Points on a hilly landscape, in no order, each with its height.
From any point a ball takes the steepest step (drop divided by distance) to one of its 6 nearest points. It stops when none of these is lower. Distance is the straight distance between rows; heights are no part of it.
tet: [-19  19 -18   3  -2 -22  18  22   2  35  26  34 -16  32 -19 -16  46   0
  10  -1 -15  21 -46   8  -9 -17   5 -41  17 -22  -8  34  -3  17  47]  height 203
tobo: [ -4   0 -11   0 -16  10 -32  17 -17 -28  12  -6  16 -12   7  -4   4  17
 -22 -17   7 -37  -6 -28 -32  27 -12   4  19  -8  19  -2   0   2  -4]  height 152
pasub: [ -6   5  27  -7  13   3  15  14  33  13  11 -10   9  15   1  32   5 -25
  -6  22  -3  32  41  47   1 -15   6  17  -3  24  -8  -6  30  -4  -5]  height 131
Ruvif: [ -7  38   2  -7  15  -2 -14  24   8  -1 -13   4  21 -18  13  10   9  21
  21   9   4  40 -25 -11  -8  -2 -19 -29  19   7   5 -10   6  -4  37]  height 77
vas: [ 45  -6  29   0  -8   0 -18 -18  -2 -35  -5   1  -3  22  17  47 -21 -31
   8  -8  -8   8  51  15  -5   5   9 -16 -38   1   4 -11  49   3 -25]  height 120
Banu: [ -5  33 -16   9 -10   6  -8  17 -12 -15  18  -6  33  34  -1   9  25  12
  16   1  -3 -33 -11 -30 -28 -28 -13  -2  25  20   9  -5 -16  14   0]  height 146
doda: [-13 -59  -9  18 -22 -32 -15 -31  -9 -26 -22  -9  12 -49 -15 -15 -29   3
 -43  -1 -21 -15 -19   3  28 -18   5   7  13   4  18 -14   4  -1 -47]  height 101
nopas: [ -6  26  60   8  16  -8  21 -20  14  28 -17  15 -27  33   1 -26  -7  -6
  32  27  28  23 -12  11  21 -12   1  43 -34  12 -17  26 -36   3   2]  height 205
tidib: [ 37  28  37   6  21 -41 -29 -27 -11  26   1  19 -36  20  73  -5  15 -16
  18   7  16  14   7 -17  -7  -4 -13  30 -46   9  -1  50   8  -5 -15]  height 174
nake: [-38  58  -5  -9  23   9  -5   7  -5  40 -25  32  -7  27 -21 -23  -7  37
  43  13  12  37  -8 -14 -13  24 -11 -15 -17 -46 -10  35 -10  27   8]  height 192
regi: [ 25  26  43  -6  16 -22 -16 -16 -21  -5  26  15  -9 -24  64  13  13 -42
  -4   1  -6  18  19   6  32  21 -21  25 -38 -22 -19  50  12  17  -8]  height 150
rek: [  6 -35 -68 -10  18  38  30   1   0  19 -17 -19 -28 -12 -25 -22 -23  25
  -6  -9 -16 -21   8 -12  13  -8  26   9  48  -5 -19 -38 -20 -26  28]  height 65
mer: [  6   8  49   1  39   5  22   0  21  25  -3   3   2  -5   9  -6 -11 -22
   1  18  24  14 -11  33  15  15  -8   0 -39   9  11  29  -8 -22  26]  height 128
fod: [-42  38  -2 -15  19   7  -1  11   6  34 -23  29  -8  17  -3 -13   7  30
  41  11  17  47 -20 -12 -16   8 -25 -22 -12 -32  -4  23 -27  23   0]  height 172
zuvu: [ 19 -19 -79 -11  -3  18  45  22  -1  23 -43 -30  -3 -19 -24 -18   2  68
  -4  13   0 -23   6 -38   8  -4  -6 -20  54 -19 -10 -45 -36 -11  27]  height 197
venu: [ 24 -16  19  10 -24  11  -9 -20   1 -42 -12  -8   2  16  17  39 -19 -17
  16 -14  -9   3  55  16  -6  21  13  -7 -45   2  15 -24  30  10 -22]  height 130
gava: [-19 -14   7   7 -49  19 -22  -3  13 -25  -4  -6  17 -37   1   0   8   3
 -29 -20  -7  -5  10   0   7  32   8  27   2  -1   9  -7   3  19 -13]  height 208
vigu: [  4   4 -13   1  -6   1 -13  17 -21  -8  32 -14  19  28 -28 -14  -1  -6
  -7 -18  14 -62  -1 -21 -18  16  -5  -8  21   2  26  12 -19 -24  11]  height 117
Potip: [-14  41  -9   2   7  -4 -15  19   2 -14 -11  -7  26 -14  11  14  19  19
  24  18  -3  16  -7 -18 -15 -18 -19  -5  29  10  -2 -12   2  15  25]  height 173
tuv: [  4 -25 -40 -23  -7  46  34   2  11  11   8  -2 -36   8 -46 -12   8  11
  -7 -17  31 -18 -22 -30 -23  -3   9 -36  26  -4  -2 -55 -41 -28  16]  height 207
fero: [ -6 -15  19  22 -54  21  -5  -9  18 -14  -5 -17  23 -10 -12  12  -3   2
 -12 -17  -6  -5  39  20  -1  32  14   7 -30  10   9 -13  13  18 -13]  height 206
Fute: [ -3  -1   5  -4 -31  25 -39   2   4 -21   0   0  15 -21  10  10   7  27
 -39  -7  -3 -22 -12 -24 -34  12  -4  16   2  24  16 -16   7  28   3]  height 567
sed: [  0  26  39 -15   5 -37 -11 -14 -23  11   9  15  17 -44  53  21  21 -48
 -16  -9  -2  28  18   6  40  14 -18  32 -50  -6 -24  43   3  29 -23]  height 222
bugid: [  3  14  39   1  33   7  22   6  24  15  -1  -2   7 -10   9   6 -18 -20
  -2  24  17  29   8  39  20  17  -5   7 -29  11   3  19   1 -25  35]  height 165
Nize: [-20  35   8  -6  13  12 -15  21  19  -9  -9   5  18 -28  19  20   7  13
  14  13   6  40 -10  -4 -10  -5 -18   5  30  21  -4 -19   5   3  29]  height 186
Lir: [-34   9  23 -20  23   9  -7   3  15  17 -21  22 -22  -7   6   1   2  17
  17  15  25  47 -42 -11  -9 -14 -21 -19 -25  -7  -5  21 -26   9   7]  height 189
Sako: [-11 -32 -44 -11  10 -25 -19   8 -17 -30   2  -7   1   2 -11  -3 -21   1
 -19   5 -19 -33   6 -26 -11 -12   1  12  42 -35  -1  -3  -4 -10 -54]  height 105
mivel: [ 16 -14  29  20 -20   7  -7  -7  22  -8  -9 -10  11  17  -7  39 -10  -9
  -6  -4  -8   4  47  27 -15  15  16  -2 -41  23  13 -19  36   6 -13]  height 116
Rim: [ -6   8 -17   8  12  -4  43  26  23  22  41  34 -46  26 -23 -23  43  20
  14  16 -16  13 -55  15 -22 -10  12 -33  30 -18 -32   7  -4   9  45]  height 217
sazog: [ -3  -7 -16  -4 -13  32  16   5 -20   4  35  -6   3  46 -39  -9  15 -10
  -2 -24  18 -51 -22 -13 -11 -16  10 -15  27  13   6  -4 -25 -15  20]  height 161
tesav: [ 21  16 -24  22  18  -1  25   0  17  17  49  26 -32  20 -47 -20  25  23
   0  20 -10  -3 -58   4 -25 -15  11 -58  23   3 -40 -24   2  -5  39]  height 231
Rig: [ 13 -11 -24  -6  -9  14   4   5 -20   3  24  -5  -1  34 -43 -17 -10 -10
 -14 -23  20 -54  -8 -13  -7   6  15 -16  29  10  16  10 -20 -32  23]  height 234
Vuz: [ 14  36 -30  16  13  32  40 -13  19  -1  37  10 -19   9 -60 -14   5  33
  10  14  10 -20 -30  -9 -31   7  -4 -44  18  -9 -44 -61 -14   1  32]  height 354
pagi: [  8 -73  10   8 -37 -12  -7  -1 -10 -47 -15 -16 -21   7  38  22  -6 -26
  31 -36  -5   0  25  17  15  -2  18   6 -30  13  25  -7  14 -17 -43]  height 195
gumi: [ 29  18  38  -5  20 -21  -4 -10 -16 -16  30   4  -8 -10  68  23   7 -44
  -8   9  -6  21  22  15  32   4 -16  16 -23 -30 -10  44  14   9 -15]  height 134
zenov: [-24 -52   5  18 -49 -19   1  -8   6 -22 -16 -26  11 -21   0  -2  10  -3
 -14 -23 -17  -5  18  28  17   2  25  11  -9  14  16  -6  -1 -11 -58]  height 260
pema: [-12  -9  -7   4 -36  13 -28   5  -6 -37  13 -10   6 -40   4  -7  -4  11
 -30 -17  -6 -17  -7 -15  -6  36   2  21  21 -22   5  -5  -4  18 -24]  height 127
Zedi: [  6   6  39  -4  20  -8  12  10  23   2  12  -5   6  23  10  34   2 -31
   0  29   1  25  41  47  -5 -13   9  16  -9   7  -1   0  31 -12 -25]  height 118
Rel: [ 25 -73   6  15 -28 -33 -13  -6  -8 -45 -15 -34 -11  -8  44  12 -14 -18
  18 -30 -15  -5  14  26  17   0  16  -2 -25  22  30 -12  23 -39 -37]  height 177
Kag: [ -1  18 -25  16  -4  34  26 -11   1  -9  44   7  -2  31 -45 -17  13  -7
  20  -9   2 -21 -19 -12  -2 -19  18 -11  33   8 -29 -20 -29  14  40]  height 125
defas: [ 40   4  54 -30   0 -35 -22 -11 -22 -21  15  24   7  -3  33  46   0 -48
 -23  -1   0   8  11  10  30 -28  -4   1 -22  -2  -6  12  48   8 -31]  height 160
Lovir: [ 31   7  48 -16  16 -21 -13  -1   0 -23  26  14  -8  14  42  39   6 -49
  -7   8   2  16  25  19  14 -32  -8  -1 -12 -14 -11  15  40  -1 -33]  height 119
lafik: [-32  47  21  -3  26  10  -7 -11   3  22 -22  33 -23  13  -9 -23  -9  35
  44  16  31  51 -18 -10  -8  18 -19   2 -14 -32 -30   8 -23  28 -11]  height 153
Tesu: [  9  31  35  -3  13 -38 -30 -37 -17  32  -7  19   3 -46  63   9  11 -35
  -7  -7   0  15  12 -12  28  32  -9  43 -68   6 -21  43  24  26  -8]  height 194
fufoz: [-16  20  32  -6  24   7  14  13  33   9   3  -9   9 -11   6  18  -8 -26
   1  23   9  34  24  42  10  -7  -3  23  -6  17  -6  -2  14 -10  16]  height 147
Puf: [ 14  10  50 -30   2 -42 -14  -9 -24  -6  17  18  12 -25  49  34  22 -59
 -19  -5   2  22  13  12  46 -18 -18  17 -28  -8 -14  29  23  21 -38]  height 214
Gufa: [ -2  31 -18  18  -9  25  15  -9  -7 -11  38  -1  14  43 -38 -15  14 -14
  15 -11  -8 -28 -15 -15   2 -22  13  -8  38  12 -14 -10 -21  12  35]  height 156
koni: [  8  48 -21  19   3 -19   6   6  -7  16  16   6  34  13 -31  -8  26   9
  24   3 -21   0 -19  -9   4 -18  -3 -40  29   9  -2   5   9   4  51]  height 240
piri: [-34 -36  -8  -1 -44  -6 -10  -2   2 -34   0  -2   4 -45  -1 -13  -2  -1
 -40 -16 -20 -12   5   4  17   7  13  28  22  -9   2  -5  -3   7 -38]  height 121
zato: [-12  14   0  -9  -4  15 -25  14  13 -12   1  -4  17 -18  27  27  16  18
   2  11  -4  13  -9 -11 -23 -25 -17  25  23  26  -1 -27   4  27   7]  height 308
Bos: [ 14 -23 -53 -31 -18  22  37  16  12  24 -21  -5 -24  -8 -55 -20  13  40
  -9   0  34 -18  -3 -35  -9  -5  -6 -44  33 -10  -3 -52 -39 -27  10]  height 201
Gezab: [ -3 -23 -27 -10 -13  38  18  -5  -6   0  32   2 -25  32 -44 -14  -1 -10
  -5 -23  26 -36 -29 -14 -11 -14  13 -19  26  14   3 -25 -38 -22  28]  height 200
lelug: [ 31   0  42  -4  13 -17  -4   5  10  -8  11   4   0  30  21  45  -5 -34
  -1  19  -3  12  38  34  -8 -22  -2  -4 -20   5  -3  -5  49  -5 -29]  height 114
zunug: [  3  -5 -13   3 -14  10 -26  17 -11 -39  17  -5  14 -20   7 -10  -3  17
 -22 -13   1 -37  -6 -30 -19  36  -5   2  25 -19   8   0  -6   6 -13]  height 102
Tati: [-13 -10  12   6 -43  22 -21  -9  10 -12  -2  -2  20 -33  -3   7  -3  12
 -30 -17  -2  -8  11   2 -10  32   6  17 -17  18  10  -9  13  24   8]  height 86
gaka: [ -5  -6   0  -5 -33  18 -27   4   6 -29   5   2  12 -35   9   0  -4  18
 -35 -16  -2 -24  -7 -19 -18  25  -5  18  13   2  12 -10   1  20  -4]  height 286
seba: [ -8 -17 -54 -14  17   3   9  14 -25   5   7 -27   3  15 -37 -22 -24  -2
   0 -12 -10 -42  21  -7   2   5  19  12  47 -24   1  -2   1 -30  -8]  height 136
Meni: [  0 -57 -80  -8  13  30  36 -11   1  27  -7 -24 -22  -1 -18 -11 -15  17
  -8  -4 -32 -27   3 -13   1 -23  26  17  40  -6 -13 -32 -12 -14  13]  height 227
vomi: [ -9 -53  15  16 -51  -8   7  -2  12 -24 -17 -27   1  -3  13   9   6 -11
   8 -31 -12   4  34  25   9   1  22   6 -23   7  18  -5   2 -12 -55]  height 448
Femu: [  1  20 -15  -1 -10   3 -12  21 -15 -18  15  -9  20  29 -13   0  20   4
  -4 -11  10 -50 -16 -31 -35  -5 -14  -4  17  12  19   3 -14   3   0]  height 142
madid: [ -7   4  49  -5  28   5  15   2  22  23  -7   7  -5  -7   2  -3 -15 -11
 -12  27  23  32 -21  33  11   7  -8  -1 -40  18   9  21 -12 -15  37]  height 190
Lorad: [-29 -38   7  10 -59  -4   2  -2  13 -22  -9 -16  10 -36  -5  -5   8  -1
 -24 -26 -12  -5  11  20  21   9  22  26   1  10   8  -5  -3   6 -42]  height 224
Radu: [ 35  -3  30 -10 -10   4 -21 -21 -23 -61  -7  12   3   5  29  44 -38 -36
  18 -26 -10   5  39   3  27   1  16   9 -39   0   0  -9  45  24 -20]  height 176
Pivo: [  6 -52  -3  46 -10 -22  -7 -35 -15 -23 -34 -36  33 -44  -9 -12 -34   6
 -21  -7 -24 -19   7  31  35   2   0   6 -12  20  27 -25   6 -16 -48]  height 135
mubu: [-15  -3  20  -3 -17   7 -10   1  31   9  -1  -7   8   1  -4  33   2  -4
 -22  12  -5   9  19  26 -16 -18   6  25 -18  48   9 -24  34  14   4]  height 371
ruma: [  6 -29  17  14 -35  13  -2  -6  -6 -46 -11 -13  -6  11  21  33 -15 -25
  28 -26  -8   9  57  17   6  16  21   5 -34  -6  16 -12  22   9 -41]  height 250
zeze: [ -7  -9 -20  -5 -15   2 -26  20  -4 -47  10  -8   4 -27  10  -8  -2  16
 -20 -12  -7 -30   4 -23  -8  31   0  13  32 -29   8  -2  -9   6 -24]  height 85
fus: [ -8 -53 -71 -13  21   9  22  -7 -20  25   5 -26   1  26 -30  -6 -31   5
 -12   1 -30 -34  15   0   1 -25  19  17  32 -10  -9  -7   0 -22  -2]  height 122
pas: [ -3   6 -24  -3 -13   6  -5  16 -22  -5  26  -6  23  48 -24  -8  11  -2
  -1 -15  11 -57  -9 -23 -23  -4  -7 -11  18  13  17   7 -19  -8   2]  height 137
Tav: [ -7 -50 -21   8  -6 -33 -20 -26 -19 -24 -17  -3   4 -41 -14  -7 -31   5
 -51   0 -26 -22 -25 -11  17 -20   3   4  11  -7   7 -13   7  -2 -41]  height 107
kup: [ -7  37 -11   8  -1 -32   1  16   1  29  11   8  17  17 -28 -11  30   6
  13   5 -15  13 -38  -9  -4 -16  -8 -58  18   2  10  19   9  -3  51]  height 270
guse: [-13   2  48 -13  26  14  16  -8  22  23 -10  19 -20   1   0  -7 -15 -10
   2  21  33  33 -30  18   8  -4 -12   4 -40  16   6  17 -23 -13  22]  height 239
zon: [ 22 -16 -66 -22 -15  21  32  16   7  26 -38  -9  -7 -22 -46 -24  -7  57
 -10   2  16 -20   1 -41   4   3  -2 -44  41 -10   0 -45 -30 -29  15]  height 198
Dip: [ -6  29  43 -11  12 -57 -34 -40 -17  43 -29  23  10 -39  47  10  10 -24
  -8   0  14  13  17 -10  12  37   8  37 -77  35 -29  37  27  10 -26]  height 223
zef: [-16  22   3 -13  23  -8 -12  22   8   8 -15  11   6 -17  10   8  15  19
  20   8  14  46 -34 -15 -19  -3 -27 -47  -6  -2   9   9  -9  -9  26]  height 221
Zule: [-29  21  38 -17  24  17  10 -16  20  22 -21  30 -28   9   0 -14 -10  13
  25  20  27  52 -38  -5   9   5  -8  16 -23 -10 -22  10 -41  16   1]  height 145
lataz: [  6 -32 -56  -7  14  31  23  -2 -11  10  -1 -19 -26   0 -35 -22 -24   3
  -5 -14  -4 -22   7  -3   7   1  31   6  48  -5  -7 -24 -12 -38  29]  height 305
roz: [ 29  28  44  15  37  -9  12  -3   4  11   9  -1   0  18  35  -2   2 -28
   6  22  15   8  14  32   8  24 -17   6 -44 -16   3  39  -2 -17   3]  height 151
lelup: [ -7  46 -15   4   2  -2 -11  25  -4  -6   3  -8  33  -1   7  14  22  22
  31   8  -9   8  -5 -23 -14 -22 -17  -9  33   9  -1 -10   3  16  17]  height 159
Nev: [ -9 -50 -62  -8  25 -24   3  -3 -23   5   4 -18   5  24 -26   4 -31   2
 -18   4 -30 -42  10 -14 -17 -14  -2  -1  18 -29  -1   0   8 -13 -31]  height 144
Lis: [ -2 -15  28   5 -27  16 -12  -9  23   4 -13  -6  22  -8 -13  21  -1   3
 -28  -6  -2  -2  23  18 -12  10   6  16 -36  37  14 -25  31  18  -2]  height 249
Goref: [  1   6  -8  -3 -18  10 -36  13 -13 -30  13  -7  19   1   8   3  13  24
 -12  -6   7 -43 -13 -30 -44  -1 -17   0  11  15  14  -6 -12  13  -7]  height 204
som: [-28  34 -29   6   5   6  19  18  -3  41  11  41 -21  38 -20 -29  31  13
  31   1  -6  39 -28   4  -9  10  11 -14  10 -38  -4  44  -7  42  45]  height 219
Vegag: [ -7   5 -44  -6  -3  55  48   0  17   5  27   5 -25  13 -46 -12  22  17
  14  -7  33 -12 -15 -24 -20  -3  -3 -24  28 -20 -21 -59 -48   3   7]  height 262
Bur: [-12  11  27 -18  32  13  -5  15  20   6 -12  11  -6 -34  14   8  -8   6
   1  22  15  45 -25  11   5   2 -15 -13  -5  20  -3   0  -1 -11  43]  height 185
Ralev: [  2   1 -23  -5  -1   1 -16  16 -23 -16  21 -17  15   7 -13 -20 -13   8
 -10 -15   6 -50   6 -22 -16  32  -2  -2  33 -19  12  10  -6 -18  -3]  height 83
lalu: [-12  56 -21   4  11   6  -4   2 -13  61  -9  46 -19  35 -29 -41   3  26
  27  -1  10  28 -20  -3 -15  28  10 -16  -2 -32 -10  42  12  38  48]  height 64
niz: [-10   2   7  -9 -24  15 -24   0  15  -8  -7  -2   7 -16  13  18  10  19
 -26   7  -5  -5  -8 -14 -30 -18  -9  25   1  32   5 -25   9  24   5]  height 706
letul: [-25  12  24 -10  12  11   4   9  30  10   1  -3  14 -10   3  27  -1 -17
  -5  26   3  30  12  38   3 -18   3  34   4  28  -6 -14  25   7  12]  height 226
fozab: [ -2 -25  14  21 -43  16  -2  -8  17 -30 -10 -16  12   1   3  17  -2  -7
  13 -31 -12   5  58  29   3  25  22   9 -33  -1  15 -12  12   5 -32]  height 313
rup: [  3 -61   4  34 -36 -36  -9 -21  -2 -14 -28 -31  18 -30  -5 -17 -14   5
 -23 -11 -16 -11   1  35  34  -7   6   5 -18  24  26 -14   9 -30 -58]  height 139
gitad: [ -7  52 -21  19   0  -9  -2  11 -16   0  17  -8  45  17 -13  -4  28   8
  30   0 -14 -15  -6 -25  -9 -19  -4 -15  31  16  -2  -7  -7  15  16]  height 154
puzev: [ -2  55 -12  12   3 -23  -7  22 -13  11   2   0  37  11 -13  -3  24  17
  27   1 -14  12 -14 -20  -7 -13 -12 -43  29   9   4   7   8   3  40]  height 278
banap: [ 51  11  44 -15   0 -12 -29 -21 -28 -38   0  15  10  -1  28  44 -29 -39
  -7 -17  -1   1  24   5  33 -13   1   0 -33   5   2  -7  60  12 -18]  height 196
tofab: [-13 -42 -36  -7   2 -27 -18  -7 -22 -33  -6 -10   0 -22  -1 -10 -20   8
 -34   1 -19 -31 -12 -23  -2 -10  -6   6  37 -27   1  -3   5   1 -53]  height 158
mav: [ -5 -14 -27  -4   0  -6 -14  20 -18 -34  15 -16   4  -6  -3 -16 -20   4
 -11  -6  -3 -33  11 -27 -10  24   3  11  47 -34   2   6  -2 -13 -39]  height 62
supe: [ 21 -19  21   3 -27   7  -8 -15 -19 -58  -5  -1  -4  20  31  36 -25 -32
  32 -28 -10   8  50  10  22   6  20  14 -35  -5   4  -7  31  18 -25]  height 179
zopi: [-12  30  55   8  18   9  14 -25  16  20 -16  20 -33  13 -10 -25 -17   4
  33  32  26  43 -24   7  18  -8   8  33 -26  -1 -36  14 -35  11   5]  height 63
Nutef: [ 22 -26 -69  -5  11  32  36  16   0  18 -46 -21 -14 -27 -30 -20  -6  61
   4   6  -4 -23   3 -35   6  -3   1 -16  47 -11 -12 -47 -39 -16  20]  height 193
Veb: [-11 -52 -78 -10  15  20  31  -9 -13  28   0 -22 -13  18 -25 -10 -22   6
 -13  -7 -27 -33  16  -3  -1 -26  30  23  35 -10 -14 -16  -6 -20   9]  height 100
keva: [ 32  23  47  16  30 -25   2 -15   0  33  -4  12 -25  39  45 -11   8 -23
  20  18  18   1   3   5  -8   2 -14  19 -44   7  10  48 -10 -13  -9]  height 218
gidag: [ -3  15 -16  13   1 -17  26  14   8  32  39  21 -32  28 -27 -22  38   1
   5  12 -22  15 -60   4 -16 -22  13 -42  24 -12 -24  19   3   8  52]  height 210
kosup: [ 10  37 -18  26   6  15  21 -19   1  -6  43  15  -4  23 -49 -13  15   4
  14  -1 -11 -10 -34 -10  -2 -12  19 -27  27   6 -32 -24  -6  10  53]  height 187
Fef: [ 42  37  44   2  25 -26 -21 -23 -30   7  14  16 -12 -17  75   5   6 -33
  -4   6   0  14  17  -4  11  22 -24  22 -51 -15  -6  52   7   6   1]  height 149
vako: [ 15 -21 -60 -26 -26  11  38  25   7  32 -32 -11 -10 -12 -55 -29  10  54
  -5  12  19 -19  -8 -47  -4  -4 -12 -44  41 -12   1 -45 -28 -19  14]  height 202
bup: [ 28  20  35   1  38 -16   2   6   5  -8  23  -1  -6   7  46  29   6 -44
  10  17  -3  18  36  30  11   4 -12   7 -15 -26  -4  31  17 -10 -16]  height 123
Gab: [-27  10  10 -15   4  17 -13  11  19  -4  -7  -1   7 -23  24  21  10   1
  -5  17   1  30  -2   3 -14 -22  -7  30  17  28  -9 -28  14  21  22]  height 345
kem: [ 42  24  44  16  37 -14  -2 -12  -1   7  12   1 -10  11  52  -3  -3 -25
  11  16  15   2  15  20   7  19 -21  10 -47 -17   2  49   4 -15   5]  height 143
Bagu: [ 25 -60  -1  49  -9 -27  -3 -30 -15 -27 -24 -50  26 -35  17 -10 -24   6
   4 -18 -26 -10  12  38  28  -3   1   3 -14  24  23 -26  16 -30 -43]  height 155
Togem: [ 25   8  56   5  41  -9  13 -16   9  28  -7   6  -7  26  17 -15  -6 -21
   9  32  20   6  -3  29   5   1 -19  12 -51  11  13  42 -21 -14   5]  height 261
gazez: [ -2 -24 -45 -11  12  24  13   3 -13   8  15 -17  -4  11 -42 -28 -26  -4
  -7 -26  -2 -41  15  -7  13  12  30   2  51  -6  -2  -2  -5 -43  27]  height 303
Mib: [  1  -3 -30  -2  -2   5  -3  18 -21  -1  21 -16  17  12 -30 -23 -16  -1
 -11 -18  14 -55   6  -8  -4  23   8  -9  31  -8  19  13 -10 -33   6]  height 133
ratok: [ 23  11  46  15  35  -9  15  -6  11  23  -3   1  -5  21  17  -2 -11 -28
   4  25  25   3   7  38  10  18 -15   0 -48  -2  14  40  -7 -20  10]  height 191
Fafa: [-19 -57   1  19 -41 -29  -6 -14   0 -14 -21 -13   9 -36  -8 -15  -5   4
 -36 -15 -15 -12  -4  20  25 -13  10  12   4   8  21 -12   6 -15 -59]  height 126
luzi: [ 11  -9  28  -2  -7  -1  -5  -6  26   3   1  -8  15  22  -4  35  -2 -23
 -17  13  -9   5  37  36 -19 -13   9   1 -27  24  10 -18  37   6 -17]  height 112
nus: [-23 -50 -16   6 -28 -25 -18 -12  -5 -33  -9  -5  -1 -37  -4 -14 -12   0
 -42  -8 -20 -19 -21  -7  23 -15   6  19  23  -6   4  -5   3   1 -53]  height 73
bolo: [  3 -50  13 -12 -32   0  -9  -5 -19 -57 -11  -7 -18  22  49  39 -17 -34
  29 -37  -4  -6  29   2  23  -9  21  20 -41  12  22 -10  19  -2 -39]  height 199
Vivib: [ -6  18  -8  -3 -14   8 -26  15  -4 -18   5  -7  17   8  15  13  25  17
  -2   6   0 -19 -16 -27 -43 -19 -19   4  21  24   7 -19  -6  23  -4]  height 184
gumep: [ -3  44 -20   9  16  19   2  13 -12  54   3  48 -39  29 -26 -46  12  25
  26   5   3  25 -27 -10 -28  25  17 -13  -3 -36  -4  34  10  35  66]  height 180
Popav: [ 20 -33 -57  -5   7  35  34   4  -1   9 -23 -20 -26 -27 -31 -26 -22  32
  -4  -4  -5 -14   4 -24   1   2  20   2  47  -3 -16 -46 -26 -32  30]  height 182
govuk: [-16  14  15 -21  25   1  -4  20  14  11 -24  19 -10 -24   9   7   4  15
  10  11  21  45 -39  -7 -13  -4 -22 -36 -13   3   8  10 -14  -9  27]  height 72
fiv: [-14  14  23 -13  23  16  -2  11  24   5  -9   3   5 -34  12  15 -12   2
  -2  14   5  52   0  23   9   3  -6   3   5  17  -3  -7   5  -9  37]  height 181
kon: [-40  35  10 -18  27   7   1   0  14  28 -18  34 -17  12   3  -5   0  24
  39  15  18  54 -27 -13  -7   2 -24 -17 -19 -28 -12  19 -33  26  -6]  height 170
Niki: [ 10 -41 -77  -6  17  38  45  -1   3  18 -28 -23 -21 -13 -11 -11 -10  51
 -11   7 -16 -19   7 -20   5 -19  12  13  51  -9 -18 -44 -30 -13  14]  height 225
Kase: [  1 -52 -24  23  -1 -21  -9 -37 -21 -22 -22 -11  28 -49 -18  -9 -36   1
 -40  -3 -26 -25 -20   2  37 -16  -7  -1   7  -5  10 -20   7   9 -34]  height 110
Nulud: [ 22  28  49  12  13 -27  14 -15  10  39 -15   7 -19  45  24 -24  11 -16
  31  22  17   8   3  11   8  -9   4  40 -40  11  -3  35 -25  -4  -9]  height 351
neza: [-35  28  -4 -14  17 -16  -5  23   5  32 -12  18  -6  12   1  -2  20  17
  25  10  10  38 -36 -11 -19 -10 -27 -48  -5 -12   8  32 -19   8   6]  height 188
Nunos: [-37  36 -18  -9   6 -13   5  26   3  47  -5  30  -6  29 -14 -19  26  17
  32   5  -6  33 -27  -4  -7  -7  -6 -35   1 -31   1  44 -14  27  17]  height 183
larum: [ 15  22  38   8  37  -2  17  13  20   4  16 -13   9  11  25  18  -2 -40
   4  25   3  13  36  45  15  15  -6   7 -18 -11   3  22  12 -19   1]  height 132
Ziv: [-16  35 -12  -2   3 -29   2  31   2  35   7  19  15  24 -16  -9  33   9
  14   8 -11  24 -30  -9  -9 -16 -14 -62  14  -1  12  27   4   3  34]  height 235
tar: [-24 -19   9  10 -50  11  -1  -7  13 -23  -6 -16  15 -33  -9  -1  -1   5
 -22 -25 -13  -2  26  15  18  27  18  28  -7   6   5  -9   8  16 -26]  height 220
lobom: [ 19  30  39 -10  14 -41 -35 -40 -19  29 -12  24 -21 -19  64  -3   7 -20
  -7   0  11  13   4 -18  12  14 -12  41 -58  25 -20  44  23  10 -10]  height 171

Two balls start at each pair of points below. Name the first point that both come to, or write never.
Femu and Vivib -> vigu
defas and bolo -> luzi
tet and pas -> never

Where does a ball stop that starts at each point below?
koni -> mav
letul -> luzi
Rig -> mav
lobom -> luzi
ruma -> luzi
supe -> luzi
sazog -> mav
